Each scene shows the same named points in several views. A view is turned or mirrored, shifted and resized as a whole, has a little noise and may leave points out.

Scene 1
View 1
Fezuz: [ -2 -22   4  -4  -3  -3  16  10  -8   9  -3  -3 -12  -7  -7   3  -1   3
   9   7 -13   6  11  16  20  -5 -18  -6  -8 -17  -4   8  13   3   3  -9
   3  -1  14   4  -2  -6  11  -4]
pape: [  0 -12  11   5  -8  -1  13   1  -6   7  -3  -9  -9  -5 -11  11   7   5
   8  11  -6   6   8   3   8  -6  -5  -8  -3 -23   1  -9   1   3  -2 -15
  -6   6  12   5  -1 -14  -1  -1]
zubib: [ -1  -2  11  -1 -12   0  10  -3 -12   2  -5   0 -13  -4  -9  16   3  -6
   1  10   2  -5   1   6  11  -3  -2 -17  -2 -16   5 -10   1  -5   2  -6
  -2  12  11  -5   5  -8  -4  -6]
Ped: [  0  11  -1  -1  -9   7  -1   7 -16   8 -13  12 -11  -1  -8  21  -7  -5
 -14   7   5   3   1  16  13  11 -12  -4   1 -19  -1   2  -2  -5   1 -12
   2   6   4  -3   8   3  11 -13]
Kitim: [  7   0   2   6  -1  11  22   0 -17  10 -12  -6 -16   0  -1  25  16   7
  20  13   2  12  19   5 -19 -15  -7  -5  -8 -33   2 -29 -11  19 -12 -35
 -10   3   1   1  19 -25   0  -2]
pul: [ -1  -7   3   0  -9   4   5   8 -11  10 -12   2 -11  -5  -5  11  -2   2
  -2   5  -5  11   6  17  17   7 -18  -1   2 -20  -3   7   6   2   3 -12
   1   1   8   1  -1  -4   9  -7]
Vad: [  2   0   3   1  -7   2   5  11 -12  11 -21   5 -15  -5   0  12   0  -2
  -3   4  -5  13   8  23  15   8 -15  -3   6 -20  -5   2   8   2   6  -8
   0   5   5  -1   3  -8   1  -6]
Gufun: [  1   7   2  -3  -9   4   6   5 -16   6 -15  11 -15  -3  -3  19  -3  -9
  -9   6   2  -1   1  19  14   6 -12 -11   0 -15   0   0   2  -5   6  -6
   2   9   6  -8  10   0   4 -11]
sig: [  3  -5   3  -2   3  -4  10  16 -10  10  -8   5  -8  -2 -15   7  -5   1
  -5   9  -7  -1  13  15  19  -4  -7  -8 -10 -23  -6   2   7  -1   1  -5
   1  11   9   6   8  -6   9  -3]
tiraz: [ -2 -10  -2 -13   2   4  19   6 -18   7   5  10 -12  -4 -11  14  -9  -6
   1  12  -2 -15   7  11  13 -10 -22 -14 -23 -14   1   3   4  -4  -2 -14
   9   1  11  -6  15   4  24 -14]
retin: [ -5 -11   8   1 -11   2   7   0  -7   7   4  -4  -6  -4 -14  12  -2   4
   0  11  -2   2   0   0  16   1  -9  -6  -5 -19   3   1  -1  -2  -3 -15
   0   2  13   6  -5  -3  11  -7]
busod: [ -4  -1 -11  -8  -9  18  10   2 -21  13 -11  13 -17  -3   8  25  -9  -5
   1   5   5  10   2  24   5  11 -39   4  -6 -15   1   7  -1   6  -3 -29
  10 -14   1 -10  10   8  28 -20]
vuvem: [  0 -15  14   4  -7 -11   7  11  -2   7  -8  -9  -6  -7 -16  -2   4   5
   0   8 -13   7   9   9  27  -2   2 -10   4 -21  -3   1  13  -3   7   4
  -5  14  16  10  -9 -15  -8   4]
zivag: [ -4 -16   1   1  -9   7   8   4  -9  13  -1  -4  -8  -4  -5  10  -2  10
   7   9  -5  13   6   9  13   4 -23   5  -5 -22  -1   7   1   7  -5 -24
   2  -9  10   8  -6  -3  20  -9]
gopen: [  4 -13  -1   7   1   3   8  19  -6  19 -15  -6  -8  -2  -6   6   2  17
   8   7 -12  27  19  16  10   2 -20  14  -2 -34 -10   5   5  16  -5 -26
  -3  -5   3  16  -1 -14  16  -2]
bapep: [  1   3  -5   6  -6  14   2   8 -11  16 -10   1  -6   2  -6  20  -3  12
  -1   9   1  20   8   8   2   8 -18  12  -2 -32  -4  -2  -8  12 -10 -34
  -2  -5   0  10   4  -5  20  -9]
pur: [ -1  15   5   3 -21   8  -8   1 -14   6 -27  11 -16  -3   4  23  -2 -11
 -16   1   7  13  -6  24  17  24 -12  -5  18 -13   2   2   3  -6   9  -6
   0   8   3 -10   1   0  -5 -12]
nofud: [  2  14   2  11 -16  14  -3  -1 -12  10 -18  -1  -8   2  -2  26   6   5
  -3   8   9  21   2   5  -4  13  -7   5  10 -29   1 -13 -14   8  -7 -29
  -9   4  -1   3   3 -10   1  -9]
Kosiz: [  2 -30  13   4   5 -14  19  17   2  12   2 -16  -4  -7 -21 -10   6  13
  12  11 -23   6  21   6  24 -17   0  -7 -11 -29  -7   1  15   4   1  -2
  -6  10  18  18  -7 -20   1   9]
lizi: [  1   5  -1  -2  -6   7   4   6 -15   9 -10   9 -11  -2  -7  18  -6  -4
  -8   7   2   3   3  15  13   6 -14  -4  -4 -19  -1   2  -1  -2  -1 -14
   3   4   5  -2   9   1  12 -12]
View 2
Gufun: [  2   5   2   0   6  -1  -2   5  -1   7  -3   8 -10   1  -7  -1   7  -1
 -17   4  -5  -5  -3  -5  -2   5  -1 -14  -2   3   6  -5  -3  -1   4  -3
   2   6   8   0 -10  -9  -1   1]
pur: [  7   3   9  -6   6  -1  -4   7  -1  10   0  11 -16  -3  -6  -5   7  -3
 -20  -3   0  -4  -9 -10  -1  -1   0 -23  -3   1   0   4  -1  -3   0  -6
  -9  14  -4   1 -11 -14   3  -3]
pape: [ -4   6   0  -2   3  -3  -5   1   4  12  -1   2  -5   2   4  11  -5   6
  -9  -7  -3  -2   1   6   0  -6   3  -6  -2   9   3  -5  -6  -7   9   1
  15  10  13 -10  -8   4  -2   9]
busod: [ -4   8  -2  -8  20  -8   4  -1   0  -1 -14  16 -12   0   0 -14  11  -8
 -11  -5 -10 -13   3 -15   0   8  -7 -16 -10  -9   2  -1  -4  -1   0   9
   0   6  19 -13 -15 -13  -8   6]
zivag: [ -7   7  -4 -10   9  -4  -2  -1   0   7  -6   9 -10  -1   6  -3  -3   2
  -8 -17  -6 -14   2  -6  -3  -4  -1  -6  -4   0   2  -2  -3  -2   8  11
   8   7  19 -17 -12  -2  -4  10]
gopen: [ -8  -1  -7 -14   7   1  -1  -4  -5  14  -8   6  -5   6   3  -5  -5  -3
  -5 -24  -3 -12  -7  -3   4 -11  -4 -11  -4   4   8 -12 -12  -3  15  13
  15  17  17 -16 -12  -1  -3  13]
Fezuz: [ -8   6  -7  -1   4   3  -5   6  -6   9  -4   8  -5   4   3  -1   0   6
 -10 -10  -6 -14   1  -4  -7  -6  -4  -1  -5   4   4  -9  -1  -1   7   4
  15   9  20  -4  -8   3  -4  11]
retin: [ -4   9   0  -3   2  -2  -3  -1   3  10   1   6 -10  -4   3   5  -6   7
 -12  -8  -6  -9   3   0  -4  -2   4  -2  -1   6   3   0  -1  -3   8   6
   8   2  14 -11 -10  -2  -1   6]
tiraz: [ -7  10  -7   5   8  -2   1   1   0  -1  -7   9  -7   1  -5  -2   6   3
 -12   7 -14 -12   7  -3  -6  11  -2   0  -3   2  10 -10  -1   1   6   5
  11  -6  26  -5  -9  -5  -7   6]
pul: [ -3   4  -2  -5   6   0  -4   4  -4  10  -4   9 -10   2  -1  -4   1   1
 -14 -10  -4 -11  -3  -6  -3  -4  -3 -10  -4   2   3  -4  -3  -2   7   3
   6  11  11  -5 -10  -5  -1   6]
sig: [ -4   3  -6   0   0   5  -2   2  -4  11  -1   4  -6   3  -7   1  -1   4
 -13  -2  -7 -10  -4   0  -2   0  -1  -5   1   8  12 -13  -5   1  13   3
  12   4  14  -2  -9  -4  -1   5]
lizi: [ -1   4   0  -5   8  -2   1   0   0   7  -5   8 -11   0  -5  -5   4  -3
 -14  -2  -5  -7  -4  -5   1   3  -1 -15  -3   1   6  -4  -5  -2   7   3
   2   7  10  -7 -12 -10  -1   3]
vuvem: [ -3   3  -2  -1  -6   7 -10   7  -5  17   5   2  -6   3   0   9  -8  11
 -14 -11   0  -8  -5   4  -5 -13   2  -2   2  13   5  -8  -1  -3  11  -3
  14  12   8   1  -5   4   2   7]
zubib: [  1   7   4   4   1  -2  -4   4   6  10   2   3  -8   0  -3  11   0   5
 -14   6  -5   1   1   5  -2   3   5  -9   0  10   5  -3  -3  -5   6  -5
   7   4   8  -3  -8  -2  -1   2]
nofud: [  3   2   7 -12  10 -10   1  -7  10  12  -4   5 -11  -1   0   3  -2  -7
  -9  -9  -1   4  -5   1   9  -3   4 -24  -3   4   2   3 -12  -9   8   3
  -1  15   2 -20 -14 -10  -1   3]
Ped: [  2   4   2  -5   5  -2   1   1   0   7  -2   8 -13  -2  -7  -6   4  -2
 -16   0  -6  -7  -5  -6   0   5   0 -15  -1   2   7  -3  -4   0   7   2
  -2   4   7  -5 -11 -14   0  -1]
Vad: [ -1   2  -1  -3   5   1  -5   6  -4  10  -4   7  -8   4  -3  -2   4  -1
 -14  -6  -3  -7  -6  -5  -2  -4  -3 -14  -3   4   4  -8  -4  -3   6  -2
   7  14   8  -1  -9  -4   0   5]
View 3
lizi: [-10   8  -5  -7 -11  -3   0   8   7  -7   5   7  11  -7  -8   6 -19  10
   8   7  -3 -13   5   1   6  -9  -9  -1   4  15  -4 -16  -1  -8  19   9
  -9   2  16   0 -15 -10   2  -6]
gopen: [  7  -1   9 -14  -1 -12  17  14  13 -30 -25 -11   2  11  -1  11   0   3
   1  14  -8  -6   9  18  -8  10  -9  -3 -13  18   1  -6  -4   6   0   6
  -8  11  14 -13 -12  -7  -3 -11]
tiraz: [-24  20   4  -6 -12  -3   0  -3   9   8   8   4  18 -11 -23  14  -8   4
   5   4 -12  -6   3 -14  -1  -2  -5  10 -10   4 -21  -6 -14  -8  18   3
 -22  -2  13   8 -22  -8   5   2]
busod: [-14  12  -5 -13  -2  -6   1   2  18 -22  -4   0  18 -14 -12   9  -5  18
  14  -3 -14 -13  11 -10  -3  -7 -14  -5   8  33  -5 -18  -5   6  30   3
 -21 -21  19   4 -19   6  20   0]
Ped: [ -9   6  -7  -7 -13  -2  -1   8   4  -7   8  14  11  -9  -7   3 -21  11
   9   7  -1 -15   5   2   9 -14  -9  -5   9  19   0 -19   2 -10  21  11
  -6   3  19  -1 -13 -10   2  -7]
bapep: [  0  -5  -3  -7  -1 -10   1  15   9 -24 -18  -4   6   8   1  14 -10  17
   4   7 -14  -8   2  15  -7   3 -10 -11  -1  18  -6 -22   9  -2  15  14
 -11  -2  19  -7 -13   2   4  -9]
zubib: [-18   7 -13   3 -11   2   4   9   3   3  11  -1   9  -5 -10   4 -31   5
  -9  11   4  -9   1  -6  11  -4   2  11   6   1  -3  -5  -6 -14   5  11
   0  -1   9   9 -20 -11 -19  -6]
sig: [ -8  11   7  -8 -15  -3   6   6   5   0   4   8   8  -3 -13   8 -12  -4
   3  14   0  -9   3   5   7  -4  -6   5  -9   2  -4  -3 -13  -8   4   7
  -7  18  13  -3 -16 -21  -6  -7]
Kosiz: [  1   9  14 -10 -14  -8  25  11   5  -7  -5 -11  -1  13 -10   7  -7 -15
 -14  25  -1  -2   5  16   0  10   5  18 -28  -9  -5  14 -15  -6 -19  -2
  -1  32   5  -6 -14 -23 -29  -9]
pur: [ -4   4 -19 -10 -10   2   4  12   6 -19  15  13   9 -15   1 -10 -32  11
   7   9  11 -22  14   2  19 -23  -8  -4  27  32  19 -17   5  -6  19   9
   6  -2  18   0 -12 -10  -5 -12]
zivag: [ -4   9  -1 -13  -5 -10  12   9  13 -23  -7 -10   9   6  -7   8  -6   8
  -4  12 -16  -7  11   8  -8   1  -2   7  -9  20 -10  -6   4   0  13  -4
 -13  -2  14   1 -15   5  -6  -1]
retin: [ -9   9  -5  -6 -13  -6   8  10   4  -7   6  -4   7   4  -9   7 -19   7
  -9  15 -11  -7   7   7  -1  -4   4  13  -6   7 -13  -5   7 -13  11  -2
  -8   3  11   6 -16  -2 -17  -1]
Vad: [ -7   7  -3 -11  -8  -2  12   7  10 -15   2   2   9  -9  -8  -1 -17   2
   3  11   7 -14  11   0  10  -6  -6   2   5  19  10  -4 -11  -1   6   6
   1   7  13  -2 -16 -16  -7 -10]
vuvem: [ -1   8   1  -9 -16  -2  20  12   2  -7   9  -2   2   4  -7  -3 -20  -9
 -12  23   6 -10  10  13  10  -4   5  16  -9   3   4   7  -6 -10  -9  -3
   6  24   7   0 -12 -21 -30 -10]
Kitim: [-18 -14  -9  11  10  -4   2  13  12 -12 -33 -22   5   9  -1  25 -22  13
 -10  -1   1   0  -9  -4  -3  27  -5  -6   4  -4  -3 -11 -15  -2  -6  35
   0 -15   8  -4 -26  -3  -9 -14]
nofud: [ -2 -13 -19   1   0  -5  -1  20   5 -23 -13  -4   3   6   9   8 -30  21
  -2   6   0 -11   2  11   3   0  -5 -12  18  17   4 -23  12  -7  13  22
   4 -10  16  -5 -14   2  -8 -13]
pape: [-11   2  -6  -1  -7  -4  12  12   6  -9  -4 -11   4   7  -5   9 -22   4
 -14  14  -2  -5   2   5   1   6   5  11  -5   1  -4  -1  -5  -7  -2   7
   0   4   7   3 -18  -7 -24  -7]
Fezuz: [ -8  15   6 -14  -9  -7  19   4  12 -13   1  -9  10  -1 -15   4  -4  -4
  -3  14  -7  -7  12   0   0   1   0  15 -14  12  -4   6 -14   0   2  -6
 -10   8   9   3 -18 -10 -11  -2]
Gufun: [-14   9  -8  -6 -11   0   2   6   6  -4  12  10  12 -12 -10   1 -23   5
   7   7   6 -15   7  -6  13 -11  -7   2  11  15   4 -10  -8  -7  16  11
  -3   0  14   2 -18 -14  -2  -8]
pul: [ -6  10  -2 -13  -8  -5  12   8  10 -17   1  -1   8  -5  -8   1 -13   4
   1  12  -3 -13  12   4   4  -7  -4   4   0  21   2  -5  -3  -1  10   0
  -5   4  14  -1 -15  -8  -6  -6]
View 4
tiraz: [ -8   9   2   0   1  -1  -2   8  13  -5  11   6   6   8 -21  -2  -4  10
   3  -8   5   5  -3  13  -4  -2  11  12  -5  -6  -3   9   9  12   1 -10
  -5 -11 -12   5   4 -12  -8 -11]
zubib: [  0   6  -4   3   1   7  -4  10  10   1  -6   2  -2   7   4  -3   0  -3
  10   2  -1 -13 -10  11  -7  -5   6  11  -9   1  -5  23   2   3  13   3
   3  -4  -6  11  -3  -7  -2   2]
Vad: [  7   1  -5  -9  -3  -3  -3   1   7  -8   0   0  -8  -2   1   1   3  -2
   8   7   6  -8  -6   5 -10  -5  10   1   3  -1  -8  13 -18  -2   8   1
   2  -8 -10  10   6  -7   1   2]
Kitim: [ 18  16  -6   1   4  -2   1   9  27   7   3   4 -19  13  -6  17   7  -6
  31 -19   1  -2 -25  -7 -11  -5  -1  14 -15  -3  -9  30  -6   4  17 -13
 -14  19  -4  19  18   5   7  10]
pape: [  6   5  -8   4  -6  -1   5   8  17   3 -10  -6 -11   7  -6   1  -2  -7
  17   1   1 -13 -12   6  -8   0   1  11 -17   5 -12  20  -7   4   9  -3
  -1  -7  -6  11   7  -4   0   6]
bapep: [  8   2   3  -4  -5 -10  -3   0  16 -12   8   4 -25  11  -5   1  -2  -6
  21  -8  11 -11 -20 -15  -4   4  -4   4  -3  -9  -3   3 -13   7  -4 -11
 -15  -1  -9   7  16  -7   2  13]
gopen: [ 14  -2  -7 -10 -14 -18   7  -2  20  -9   1  -8 -24   1 -16   6  -4  -6
  22  -1   9  -7 -10  -8  -8   5   2   3  -5   0 -15   6 -28   2  -2 -15
 -10 -10 -12   8  24  -4   2  11]
pur: [  4  -1   2  -8   2   3 -15  -4  -5 -15   3  11 -11  -2  22  -8   8  -4
   3  16   9 -18 -12  -1  -8  -7   7  -5  13  -8   6   9 -16  -5   9  16
   4  -4  -9  10  -5 -10   4   8]
Gufun: [ -1   4   0  -7   2   3  -9   4   4  -8   6   7  -3   1   5  -4   3   2
   5   4   5  -8  -7   8  -7  -7  10   3   6  -6   0  14  -5   2   9   2
   2  -4 -10   8  -1 -10   0   0]
Fezuz: [  4   3  -7  -1  -9  -9   5   2  15  -2  -4  -7  -4  -1 -20   2  -3   1
   6   6   6  -3  -2  10 -10   1  10   6 -10   4 -14   7 -15   4   2  -4
  -2 -20 -11   8  11  -6  -5  -5]
pul: [  5   1  -3  -4  -6  -6  -2  -1   9 -10   0   0 -10   1  -5  -1   0  -2
   8   8   9  -9  -8   2  -9   0   6   1  -1  -2  -7   6 -16   1   2   1
  -2 -14 -10   7   7  -8  -1   3]
zivag: [  5   4   1   5  -8 -12   1  -3  16  -8   0   0 -15   7 -18   1  -4  -3
  10   0  12  -8 -13  -4  -8   5   0   5 -12  -3  -7  -1 -13   7  -5  -2
 -10 -17 -10   7  13  -5  -4   2]
nofud: [ 11   5   1  -1   0  -1  -9   1  12  -9   1   9 -26  11  14   1   5 -12
  21  -2   7 -20 -26 -15  -6  -1  -6   3  -3  -8   1  14 -12   1   7   1
 -11   8  -4  13   7  -4   7  18]
vuvem: [  2  -4 -14  -5 -15  -1   8   9  10   0 -17 -16  -9   0  -1  -6  -7  -7
  12  14  -1 -20   0  16  -8   0   7   9  -9  12 -20  20 -15  -1   9  -1
   9 -18  -8   6   4  -9  -1   7]
Ped: [ -2   0   3  -9  -1   1 -10   3   3 -13   9   9  -9   5   7  -7   0   1
   7   2   7 -12 -10   0  -4  -3   6   2   8  -9   2   8  -4   4   4  -2
  -2  -3 -10   6   0 -13   0   4]
lizi: [ -1   3   2  -6  -1   0  -6   3   7 -10   8   7  -8   6   0  -4  -1   0
   8   0   7  -8 -11   2  -4  -2   6   4   4  -7  -1   8  -5   5   3  -4
  -4  -5 -10   6   3 -12   0   2]
Kosiz: [  4  -5 -19  -7 -20  -7  18  12  20   6 -18 -24 -11   0 -17   0 -12  -6
  19   7  -4 -13   3  17  -7   3   7  13 -16  16 -29  22 -17   2   5 -17
   4 -19 -10   5  16  -7  -2   5]

Which points are out of place in each view (at most two, in the order of its rows)? Write - if all are in place.
view 1: Vad, Kosiz
view 2: lizi, zubib
view 3: -
view 4: -
